Each row is a point on a landscape with many peaks, with its height.
A climber steps from a point to the highest of its 2 nearest points, and stops where none of them is higher. Distance is the straight distance between rows; heights are no part of it.
Volop (h 2.48): -14; 4; -14; 7; -3; 15; 12; 28; 4; -22; -3; -16; -6; -41; -42; 2; -16; -4; 10; 18; -3
Dobi (h 1.91): -6; 22; -17; -4; -9; -26; -17; -5; 10; -8; -17; 10; 1; 1; -22; -6; -21; -10; 13; -9; 2
Dusor (h 1.42): 2; 13; -13; -18; 3; -21; 15; -7; 13; -7; 0; -11; 9; 1; -8; 17; 1; -12; 15; 5; -5
futid (h 2.70): -12; -1; -15; 7; -13; 16; 9; 22; 14; -26; -6; -4; -11; -30; -23; 0; -5; -7; 17; 3; 12
libaf (h 3.69): 3; -9; -21; -2; 5; -3; -11; 7; -1; -18; -14; 14; -4; -32; 1; -8; -1; 3; 13; -3; 2
Ruli (h 1.89): 4; 2; 2; -10; 19; -11; -12; -7; -10; 36; 9; -1; 1; 18; 32; 1; 10; 4; -17; -11; -6
far (h 4.58): 13; 7; 29; -19; -7; -2; 13; 14; 4; 8; -3; 9; 18; -3; 16; -1; 13; -23; -14; -12; 0
Zefi (h 2.93): 10; -16; 18; -14; -7; 13; 24; 21; 5; 5; 4; 3; 13; -19; 28; -3; 12; -1; -12; 23; -11
sudem (h 3.00): 5; -2; -18; 25; 15; 8; -11; 2; -4; -13; -5; -6; -18; -3; -17; -4; 2; 22; 14; 9; 8
guvo (h 2.29): 29; 11; 6; 19; 12; 4; -1; 3; 3; 0; -4; -9; -10; 1; -19; 2; -2; 17; 2; 21; -1
Nok (h 4.14): -16; -8; 5; 4; 17; -8; -5; 3; -12; 17; 18; 7; 3; -2; 25; -11; 13; 0; -25; -35; 22
padu (h 6.09): -1; -10; 38; -14; -14; 3; 22; 7; 1; -10; 3; 1; 26; -18; -3; 1; -5; -23; -15; 11; -15
logi (h 4.94): 15; 6; 13; -7; 1; -9; 24; 1; 12; 0; -7; 3; 13; -15; 16; -1; 11; -13; -7; 6; -4
medi (h 4.97): -13; -6; 10; -1; -6; 1; -29; -18; -2; -1; -4; 9; -3; 19; -3; -5; -22; 3; 6; -5; -15
dav (h 2.72): 11; -27; 34; -23; -11; 16; -2; 17; -18; 7; 4; 14; 17; -2; 10; 2; -1; -3; -11; 16; -34
nurib (h 3.64): 8; 16; -4; -16; 15; -20; -17; -17; -16; 11; 6; 17; -8; 18; 12; -4; -1; 1; 14; -16; 1
Falit (h 5.38): 9; 5; 21; 0; -6; -3; 32; 7; 11; -9; -7; -1; 17; -30; -1; -2; -5; -13; -11; 16; -9
Zorid (h 0.83): 1; 1; 25; -3; -3; 24; 6; -8; 0; -23; 10; -1; -16; 1; -8; 4; -1; -5; 24; 4; 2
Kofe (h 3.28): 10; -11; 9; 10; 20; -4; 0; -6; -8; -16; 0; -2; 0; -10; -7; 0; 7; 13; 6; 13; -4
pap (h 3.18): -9; -11; 7; 18; 13; 12; -17; -10; -13; 9; 3; 15; -16; 0; 23; -21; 0; 12; -12; -14; 8
lozar (h 2.87): 16; 6; -9; -13; 8; 5; 33; 30; 5; -5; 4; -16; 2; -41; -11; 13; -5; 2; 5; 28; -14
Zur (h 4.66): -5; 5; 47; -16; -11; 5; 9; 6; -5; 11; 4; -1; 17; 8; 13; 3; 25; -27; -18; -4; 2
Kuz (h 2.45): 28; 6; 1; 14; 15; 20; 13; 7; -2; -8; 0; -17; -20; -20; -22; 9; -11; 20; 10; 36; -7
nono (h 3.24): 12; 2; 7; -23; -3; 6; 2; 13; 1; -13; -6; 10; 3; -18; -8; 3; -16; -10; 14; -5; -14
femi (h 3.07): 8; 2; -8; -18; 4; 9; 15; 24; 1; -16; -7; 0; -1; -40; -13; 5; -14; -7; 12; 13; -14
netup (h 2.79): 13; 6; 15; 21; 8; -9; -9; 10; 3; 10; -5; -6; 4; 11; -16; -10; -1; 15; -13; -6; 6
rimag (h 3.76): -11; 9; -10; 6; 23; -14; -24; -26; -22; 26; 16; 11; -18; 26; 14; -15; -14; 7; -7; -18; 3
sovev (h 1.55): -1; 6; -17; -1; 2; -27; 11; -16; 13; 6; -6; -5; 10; 7; 11; 7; 10; -3; -1; 3; 1
suke (h 3.13): 8; -6; 9; 3; -10; 15; 13; 19; 17; 5; -6; -2; 1; -15; 18; -9; 2; 3; -6; 15; -3
Lut (h 3.22): 4; 3; -8; 26; 21; -10; -17; -12; -15; -14; -5; 8; -12; -1; -16; -11; 2; 19; 5; -3; 11
Zizu (h 3.50): 6; 1; 20; -12; -5; -8; -14; 6; -7; -16; -6; 25; 11; -10; -11; -11; -14; -12; 1; -25; 3
Mek (h 3.59): -6; 23; -24; 29; -5; -8; 18; -35; 7; -4; -8; -1; -13; 21; -3; 0; 9; -3; 8; 15; 14
pev (h 4.25): -16; 14; 17; -1; -13; -8; -2; -24; 10; 11; -2; -2; 3; 29; 3; -2; -1; -16; -4; -7; 0
Vini (h 4.64): -25; -16; 32; -17; -15; 10; -11; 0; -8; 8; 17; 2; 11; 16; 13; 1; 8; -14; -15; -26; 8
gumit (h 5.88): -5; 6; 32; -6; -3; -2; 1; 7; 3; 9; 14; -10; 7; 22; -4; 4; 19; -8; -7; -15; 14
Dut (h 4.61): 5; 17; 7; 16; 8; -6; 8; -17; 1; 9; 12; -13; -8; 25; -3; 6; 22; 1; -1; -2; 25
Gefik (h 3.26): 11; 14; 1; 1; 11; -16; -20; 5; -3; -5; -4; 9; -4; 8; -17; -7; -10; 6; 10; -14; 6
telop (h 3.85): 1; 0; -20; 37; -4; 17; 10; 8; 8; 15; -5; -6; -11; 7; 15; -9; 12; 18; -19; 1; 19
feka (h 2.18): -1; -7; -7; -15; -7; -23; -8; -7; 1; -2; -12; 15; 24; -11; 11; -3; -8; -6; -8; -9; -9
Teniz (h 2.26): -13; -9; 3; -2; -7; 13; 13; 33; 2; -16; 8; -16; 4; -32; -37; 2; -24; 5; 3; 29; -20
bal (h 1.31): -2; 12; -13; -24; 7; -9; 9; 0; -1; -19; -1; -5; -1; -19; -21; 18; -10; -15; 26; 4; -10
letad (h 3.82): -16; 1; -35; 42; 3; 12; -3; -7; -5; 6; -1; 6; -20; 11; 9; -16; 0; 15; -10; -16; 25
kife (h 0.59): -18; -7; 12; 0; -6; 5; -8; -4; 0; -25; 6; 4; -3; -1; -18; 1; -1; -4; 14; -15; 16
sug (h 4.83): 8; -7; 0; -24; 6; 0; -9; 21; -5; 15; 12; 3; 5; 6; 17; 6; 10; 4; 3; -24; 5
sevaz (h 2.99): -1; -3; -7; 34; 11; -1; -18; 3; -6; 14; -1; -5; -5; 18; -12; -10; -6; 26; -19; -6; 4
fugi (h 3.54): -20; -13; -41; 14; -17; -7; 3; 5; 18; -2; -15; -15; 12; -8; -12; 5; -5; 3; -9; 20; -9
Ligi (h 4.32): -9; -16; -5; -39; -18; -10; 1; 0; 0; -11; 5; 6; 18; -1; 2; 18; -2; -18; 11; -14; -7
vikat (h 4.59): 1; -1; 1; -32; -3; -9; -4; 1; -2; 5; 6; 6; 9; 14; 10; 11; 3; -10; 11; -21; -3
sali (h 0.90): 8; -11; 27; -10; 4; 20; 12; 1; -12; -21; 5; 10; -4; -16; 5; 2; 10; -8; 15; 0; -1
monu (h 2.88): 15; 6; 36; -15; -3; 7; 0; -10; -7; 14; -15; 12; 8; 7; 26; -1; 6; -16; -13; 11; -25
Dun (h 4.18): 3; 15; -9; 11; 13; -20; 11; -34; -7; -2; 9; -6; -11; 17; 8; 6; 21; 3; 8; 3; 22
Zurep (h 4.34): 7; 4; 2; -2; 9; -6; -19; -22; -2; 7; -4; 2; -12; 25; 4; 3; -11; 10; 13; 7; -19
dobo (h 0.17): 8; 19; -35; 32; -8; 2; 22; 15; 18; 3; -8; -20; -2; 10; -23; 9; 13; 4; -6; 9; 22
dafo (h 1.22): 24; 15; -7; -25; 15; 2; 7; -1; -8; -15; 5; 2; -11; -11; -8; 18; -1; -7; 34; 7; -6
Lefop (h 5.01): 24; -3; 15; -12; 10; 9; 7; -1; -4; -4; -5; -1; 1; -12; 1; 7; -16; 2; 6; 26; -35
zub (h 4.54): 7; 5; -43; 20; 5; 8; -10; -5; -2; 9; 1; -14; -25; 18; -7; 10; 8; 25; 13; 5; 17
biv (h 2.14): 21; 28; 3; 16; 1; 1; 5; 5; 11; 0; -14; -14; -7; 6; -32; 2; -19; 3; 5; 14; -9
Tevin (h 2.76): -12; -2; -36; 28; 14; -11; 4; -20; -5; 12; 3; -5; -6; 11; 15; -3; 14; 18; -13; -3; 13
buku (h 0.75): -9; 8; 8; -5; -9; 20; 4; -5; 7; -28; -4; 4; -16; -14; -19; 0; -20; -12; 28; 3; 2
Nizo (h 3.90): 2; 13; -23; -6; 7; -24; -15; -21; -3; 5; -5; 8; -7; 16; 7; 0; -5; 3; 18; -1; -2
Nisos (h 2.43): 16; 9; -22; 29; 19; -14; -5; -15; -4; 8; -13; -3; -4; 9; -2; -3; 3; 23; -10; 11; 1
Gibat (h 1.14): 14; 5; 1; -30; 6; 5; 13; -15; -2; -10; 5; 3; -7; 1; 12; 18; 7; -14; 26; 7; -11
mifof (h 2.25): -9; -15; 31; -16; -26; 5; -15; 12; 3; 17; -2; 3; 21; 9; 10; -7; -5; -10; -24; -8; -12
pob (h 2.90): -10; -7; -3; 5; -15; 15; 8; 8; 13; -20; -7; 7; -9; -23; 5; -7; 0; -5; 9; -4; 15
kame (h 2.46): -15; -15; -4; 1; -6; -9; 1; -1; 9; -7; 2; -4; 14; -5; 0; 0; 4; 0; -7; -5; 6
dip (h 2.02): -16; 1; 34; -5; -22; 16; -12; 7; 8; 28; -7; -5; 2; 20; 19; -9; 2; -11; -25; 3; -8
fudig (h 1.04): 17; -2; 22; -23; 6; 3; 19; -18; -13; -6; 1; 15; 5; -3; 22; 10; 17; -19; 8; 4; -15
fulu (h 3.03): -4; 16; -27; 26; 19; -10; 7; -22; -8; 32; 10; 0; -16; 16; 25; -12; 8; 7; -20; -13; 20
pok (h 4.20): -16; -22; 17; -25; -7; 7; 0; 5; -6; 0; 24; -3; 6; 15; 13; 13; 16; -7; 4; -20; 8
pozi (h 2.49): 4; -18; 10; -32; -15; -5; 8; -13; -13; 1; -3; 19; 24; -5; 30; 9; 7; -24; -10; -9; -21
gof (h 3.19): 17; 13; 20; 0; 0; 3; -3; -15; 4; 5; -19; 14; -2; 1; 17; -14; -10; -7; -4; 9; -18
pasek (h 2.33): -2; -9; -3; -25; -2; -15; -8; -13; -11; 11; -2; 21; 15; -4; 34; -4; 1; -13; -11; -21; -8
Zev (h 2.54): 12; -28; 19; -27; -8; 1; 13; 21; -11; -2; 9; 6; 27; -18; 2; 10; -7; -3; -10; 21; -34
vosa (h 3.06): -3; 0; 14; 11; -2; 13; 7; -3; 4; -15; -2; 11; -11; -12; 14; -12; 11; -3; 3; -10; 22
von (h 0.35): 13; 11; -8; 20; -1; 20; 22; -8; 9; -4; 4; -22; -19; 10; -15; 17; 9; 9; 11; 24; 12
reta (h 4.48): 26; 0; 8; -9; 16; -9; -9; -8; -10; -4; -11; 12; 6; -7; 4; 0; -8; 5; 6; 10; -24
Tomig (h 2.60): 10; -5; 24; 7; 5; -7; -4; 28; 3; 0; 3; -8; 16; -6; -23; -4; -3; 11; -10; 4; -5
Zoliz (h 1.65): 10; 5; 17; 3; 0; 18; -9; 6; 6; 22; 6; -13; -13; 24; 9; 2; 6; 11; -2; 4; 1
dinem (h 5.07): 9; -6; -11; -11; 6; -3; -13; 32; 6; 14; 6; -7; 1; 3; 2; 0; 1; 18; -1; -14; 5
soru (h 1.81): 1; 5; 27; 0; -16; 22; 0; 14; 16; 31; 2; -18; -5; 24; 18; -2; 11; -3; -16; 13; -1
Sabe (h 4.07): -6; 0; -38; 40; -12; 25; 6; 4; 6; 1; -12; -5; -15; 16; -1; -5; 6; 14; -6; 2; 19
selak (h 4.05): 14; 5; -1; -15; -5; 10; 16; 11; 19; 13; -2; -16; 0; -2; 4; 10; -15; 3; 6; 26; -24
tupog (h 3.88): -2; -2; -23; -22; -3; -8; -8; 14; -3; -21; -7; 12; 5; -31; -12; 4; -2; -13; 18; -10; 2
duro (h 3.87): -17; -12; -40; 10; -1; -22; -11; 7; 7; -11; -13; -7; 13; -20; -18; -1; 1; 8; -4; 6; -1
kipa (h 1.80): -2; -27; 26; -12; 5; 0; 19; -5; -11; -18; 14; -3; 19; -10; 5; 10; 16; -3; 0; 16; -13
lefik (h 4.60): -17; 5; 5; 6; 3; -14; -9; -3; -1; 12; 10; 0; 2; 15; 4; -8; 6; -1; -11; -28; 20
rida (h 3.67): 6; -7; 0; -15; -6; 4; -6; 3; 9; 9; -8; -1; 3; 2; 13; 2; -12; 3; 4; 6; -20
danuk (h 4.06): -2; 30; -46; 34; -3; -4; -2; -15; -9; 4; -6; 11; -25; 24; -9; -14; -3; 8; 9; -6; 29
fafi (h 2.58): -5; 8; -40; 38; 18; -19; -5; -17; -13; 1; -5; 4; -10; 10; -8; -8; 7; 20; -6; 1; 17
tunep (h 3.83): -1; 14; -24; 17; 11; -17; 1; -30; -3; -10; -1; -6; -12; 13; -12; 6; 10; 8; 16; 15; 9
kor (h 4.49): 14; -6; 14; -19; 0; 14; 22; 20; 3; 2; 8; -9; 3; -18; -1; 9; -14; 3; 5; 31; -30
Dunem (h 2.84): -16; 4; -1; -3; -12; -15; -21; -12; -2; -1; -4; 22; 5; 1; 5; -17; -16; -6; -8; -30; 16
zif (h 3.42): -1; -2; -10; -13; -15; 0; -8; 6; 13; -6; -15; 5; 0; -12; -2; -2; -19; -5; 9; -3; -8
gaba (h 2.47): -14; -7; -19; 19; -6; -4; -5; 23; 15; 7; 5; -21; 5; 17; -20; 1; 2; 17; -10; -4; 11
tefi (h 4.29): 1; 18; -53; 32; -4; 13; -2; -2; 2; 2; -11; -5; -21; 21; -16; 4; 5; 12; 7; 3; 24
Tino (h 1.74): 16; -6; 24; -12; 5; 26; 12; 14; -1; -8; 19; -17; -12; -2; -13; 15; -4; 9; 15; 23; -11
duso (h 1.30): 4; 4; -9; -14; 0; -6; 26; 10; 18; -1; 10; -23; 6; -4; -3; 20; 12; -5; 7; 11; 5
divus (h 3.66): 0; 22; -8; 28; -3; 1; 8; -20; 8; -19; -15; 4; -14; 1; -19; -8; -8; -4; 12; 12; 6
zonu (h 0.67): -15; 8; -9; -2; -8; -1; -7; -11; 1; -30; -5; 13; -14; -11; -19; -3; -10; -12; 27; -5; 12
Bomif (h 2.36): -3; -32; 20; -8; -9; 3; 1; 23; -3; -6; 10; 1; 22; -15; -3; -2; -3; 7; -14; 15; -15
dudo (h 0.96): 9; -17; 36; -17; -1; 14; 14; 0; -23; -14; 5; 18; 11; -11; 18; 4; 21; -20; -1; -3; -10
kidir (h 3.45): 4; 6; -13; 14; 14; -8; -7; -8; -7; -27; -16; 11; -9; -25; -20; -10; -3; 5; 16; 7; 4
komev (h 3.29): -14; -1; -19; 26; 22; -6; -17; -12; -14; 25; 12; -1; -13; 19; 7; -11; -7; 20; -21; -16; 6
sef (h 2.81): 4; 3; -11; 29; 8; 14; -6; 1; -3; -17; -6; -14; -14; -4; -41; 4; -10; 16; 12; 24; -3
domus (h 2.69): 2; -25; 14; -23; -15; 7; 8; 3; -2; 5; -2; 8; 20; -13; 33; 1; 10; -10; -16; 8; -17
Lizu (h 5.09): -16; 16; 20; 1; 4; -5; -7; -29; -7; 20; 11; -5; -7; 36; 13; -1; 10; -9; -8; -8; 8
vuv (h 2.05): -4; 5; -1; -17; -9; -29; -16; -14; -1; -7; -11; 15; 19; 2; -10; -1; -17; -13; 2; -16; -7
tona (h 2.44): 6; -6; 31; -11; -11; 2; -2; 26; 8; 11; 6; -5; 17; 7; -3; -4; 0; -2; -14; -4; -7
gefo (h 0.22): 14; 19; -3; 24; -4; -7; 18; 9; 19; 6; -3; -20; 1; 10; -17; 5; 11; 2; -8; 9; 14
sotun (h 1.18): -4; -14; 4; -8; -6; 5; 21; 10; 14; 6; 17; -19; 9; 4; 15; 13; 22; 4; -4; 13; 5
lobig (h 3.51): -13; 2; -14; 32; 17; -1; -6; -15; -13; 8; 4; 14; -17; -3; 20; -24; 1; 11; -16; -19; 24
Limug (h 0.42): -9; -8; 1; 18; -4; 20; 13; -3; 9; -14; 9; -18; -13; 6; -10; 8; 10; 7; 12; 10; 17
nid (h 3.73): -29; -15; 1; 2; 3; 4; -7; -15; -11; 4; 16; 13; -3; -5; 29; -13; 6; -5; -16; -30; 20
baze (h 0.28): 25; 19; 8; 13; -2; 9; 22; 3; 18; 10; 2; -27; -7; 6; -11; 14; 5; 5; -4; 29; 4
kal (h 3.56): 12; -3; 11; 20; 15; 3; 1; -4; -5; -1; -2; -1; -3; -3; 10; -10; 14; 16; -9; 5; 9
gad (h 1.62): 19; 2; 26; -8; 3; 14; 5; 8; 3; 4; 12; -11; -6; 10; -2; 9; 10; 3; 8; 7; -1
nug (h 3.84): 20; 2; 2; 2; 25; -8; -13; -7; -12; 12; 0; 8; -6; 4; 15; -6; 9; 17; -2; -5; 3
podu (h 3.44): 9; 6; -9; -16; 8; -20; -21; -5; -17; -7; -6; 25; -1; -3; 0; -6; -9; -1; 16; -22; 0
zuze (h 3.35): -19; -21; 14; -8; 12; 3; -18; -15; -34; 9; 17; 22; 3; -4; 27; -11; 2; -4; -21; -33; 5
gutep (h 2.71): -14; -7; -2; 8; -10; -8; 2; 9; 13; -3; 2; -20; 14; 6; -23; 7; -2; 5; -5; 7; -2
Ket (h 1.88): -2; -2; 16; -8; -9; 23; 7; 12; 9; -6; 5; -13; -8; -1; -19; 8; -24; 1; 16; 20; -19
zag (h 2.27): -15; -4; -12; 10; -6; 0; -6; -14; 6; -2; -7; 1; -7; 9; 8; -4; -3; 6; 5; -4; 6
Budor (h 4.55): 7; 9; -31; 7; 3; 4; -2; 25; 11; -3; -9; -15; -12; -13; -30; 9; -3; 8; 12; 15; 2
lupuf (h 1.72): -6; -7; -10; -9; 9; -15; -4; -11; 3; 18; 6; -6; 10; 14; 22; 3; 8; 5; -9; -5; -5
Vegez (h 3.46): 13; 16; 7; 16; 4; -3; 5; -20; 4; -10; -17; 8; -9; -4; -1; -11; -9; -1; 7; 16; -8
tal (h 5.17): -9; 9; 7; 7; 3; -14; 2; 0; 6; 0; 11; -14; 5; 20; -16; 4; 13; -1; 2; -15; 18
mit (h 2.89): 8; -28; 25; -19; -4; 14; -17; 5; -18; -5; -2; 20; 9; -6; 12; -5; -7; 2; -2; -4; -21
raz (h 3.75): 16; -16; 8; -29; 1; -11; 10; 18; -13; -9; 7; 11; 23; -12; 1; 13; 11; -14; -1; -15; -9
tovet (h 3.20): -14; -5; -30; -15; -20; -9; -23; 0; 10; -4; -16; 12; 1; -17; 3; -7; -18; -4; 3; -13; 2
Kora (h 3.32): 9; 3; -1; 2; -6; 9; -5; 12; 13; 10; -12; 7; -4; -3; 21; -12; 0; 3; -5; -8; 6
fisaf (h 1.98): -6; -32; 34; -14; 4; 7; 5; 3; -19; -1; 21; -1; 22; 1; 11; 6; 24; -1; -14; 7; -11
durep (h 5.19): -8; 7; 41; -18; -7; 6; -7; -2; -15; 9; 9; 7; 8; 21; 6; 2; 15; -24; -9; -23; 7
Zofar (h 3.63): 12; -7; 14; -20; -2; -11; -4; 13; -15; -7; 2; 25; 16; -10; 1; -1; 6; -12; -5; -33; 6
toda (h 4.96): 9; -2; -21; -6; -4; 5; -10; 29; 17; 8; -2; -16; -6; 2; -9; 6; -7; 13; 11; 6; -4
kopu (h 4.19): -5; 11; -49; 21; -1; -10; -7; 13; 9; -2; -17; -8; -2; -10; -25; 1; 5; 6; 3; 7; 5
rotu (h 5.22): -6; -9; 36; -19; -26; -4; 6; -11; 2; -2; -2; 8; 30; -2; 1; 5; -5; -31; -17; -2; -14
tevef (h 3.89): -1; -18; 6; -29; -10; 2; 10; 28; -1; -16; 9; 4; 18; -23; -6; 8; 1; -14; 5; -8; -1
veki (h 3.33): -3; 21; -4; 23; -6; 7; 11; -35; 4; 10; -3; 0; -21; 29; 17; -4; 8; -2; 3; 10; 13
fuvuk (h 2.04): -8; -17; 15; -16; -5; 14; 0; 21; -2; -17; 12; -11; 5; -14; -28; 8; -22; 3; 13; 14; -20
sisan (h 2.80): -3; 6; -18; 9; 5; 2; 6; 0; 3; -17; -13; -10; -3; -25; -26; 4; -14; 0; 12; 24; -16
vug (h 2.01): 4; 27; -3; 7; -7; -14; -2; -1; 18; -3; -16; -4; 3; 6; -25; 0; -20; -8; 8; 1; -7
zagev (h 4.13): 26; -10; 15; -15; 23; -3; -11; -4; -23; 7; 5; 10; 2; 3; 15; 4; 10; 10; 1; -3; -14
Zozes (h 3.52): -24; 15; -11; 19; 22; -9; 0; -21; -10; 43; 22; -4; -14; 24; 28; -9; 3; -10; -33; -19; 16
bave (h 3.30): -4; -3; 27; 27; 3; 18; 7; -7; -1; -2; 0; -2; -9; 2; 13; -15; 18; 5; -13; 0; 17
Kelu (h 3.21): -19; -1; -28; 10; -19; 0; 17; 16; 23; -3; -7; -27; 10; -8; -31; 12; -12; -1; -3; 27; -14
Kivom (h 0.50): -17; -14; -8; 8; 3; 9; -1; 0; -1; -29; 7; -11; -11; -8; -21; 9; 9; 5; 21; 4; 12
gegu (h 3.09): -4; -23; 15; -4; 8; 10; -22; -4; -22; 3; 2; 20; -1; -3; 23; -13; -6; 8; -10; -19; -6
bivop (h 3.57): -1; 2; -14; 14; 5; 6; 0; -1; 7; 23; -6; 1; -12; 5; 32; -10; 8; 9; -14; -9; 13
fafe (h 3.86): 4; 29; -22; 30; -8; 4; 5; -13; 6; -9; -18; 12; -24; 8; -6; -16; -2; -3; 12; -3; 23
fugod (h 4.21): -27; 12; -4; 18; 1; -9; 0; -28; -2; 29; 10; -5; -9; 36; 17; -4; 5; -5; -18; -14; 14
puzik (h 2.66): 17; 10; 6; 7; 8; 8; 29; 7; 5; -6; 1; -20; -4; -23; -16; 6; -6; 6; 3; 36; -13
dezol (h 3.02): -9; -6; -18; -28; -21; -15; -24; -7; -4; -7; -5; 23; 10; -13; 8; -5; -17; -13; -1; -31; 8
vodof (h 2.19): -13; -38; 20; -2; 0; 1; -3; 12; -12; -8; 13; 3; 20; -9; 9; -7; 11; 10; -16; -1; 0
raguf (h 2.17): -10; 8; 2; -15; 5; -12; -10; -14; -17; 21; 7; 22; -2; 9; 33; -11; 3; -17; -13; -33; 10
Musub (h 2.31): -19; -5; -33; 9; -8; -1; -13; 8; 9; 1; -1; -7; -5; 7; -4; 0; -1; 12; 2; -13; 11
Vid (h 2.03): 7; 7; 18; -15; 12; -8; -8; -5; -16; 19; 4; 13; 5; 12; 22; -2; 15; -8; -9; -22; 3
Bevin (h 4.51): -10; 9; 18; -14; -24; -13; 2; -16; 16; 4; -9; 7; 18; 8; 9; -2; -10; -28; -9; -8; -6
vavan (h 4.08): -9; -9; -15; -37; -17; -9; -4; 18; 5; -18; 2; 3; 19; -23; -16; 15; -9; -19; 10; -16; -2
nafe (h 4.33): -15; -1; -6; -5; 9; 0; -33; -18; -11; 12; 8; 12; -15; 24; 8; -9; -18; 13; 7; -16; -6
sareg (h 3.01): -4; -6; 7; 17; 7; -1; 11; -1; 1; -22; -5; -10; 5; -18; -27; -2; -7; 5; 1; 23; -11
posen (h 2.53): -23; -2; -29; -6; 0; -3; 0; 0; 0; -19; -10; -12; 3; -39; -35; 12; -15; -12; 12; 25; -25
Vobe (h 2.96): -2; 4; -11; 18; -11; 3; 14; 14; 18; 0; -14; -16; 3; -5; -20; 0; -10; 7; -7; 21; -10
ser (h 4.98): 8; 9; -18; 5; 5; 9; -15; -4; 3; 18; 6; -9; -25; 27; 9; 6; 1; 18; 11; -5; 12
kavob (h 5.47): 3; 4; -18; -6; 5; -1; -22; 10; 7; 26; 2; -4; -11; 19; 11; -2; -9; 17; 1; -17; 5

For each start below, name the point where the climber stops.
domus => kavob
monu => kavob
Zoliz => medi

Call two points neighbours if one is among the 2 nearest of the other. Go from one point of each pair to the other, from neighbour to neighbour, staying as high as possible. Name the lowest point that can't be avoided.
dinem / Lizu => pok
padu / gumit => far
durep / Lizu => pev
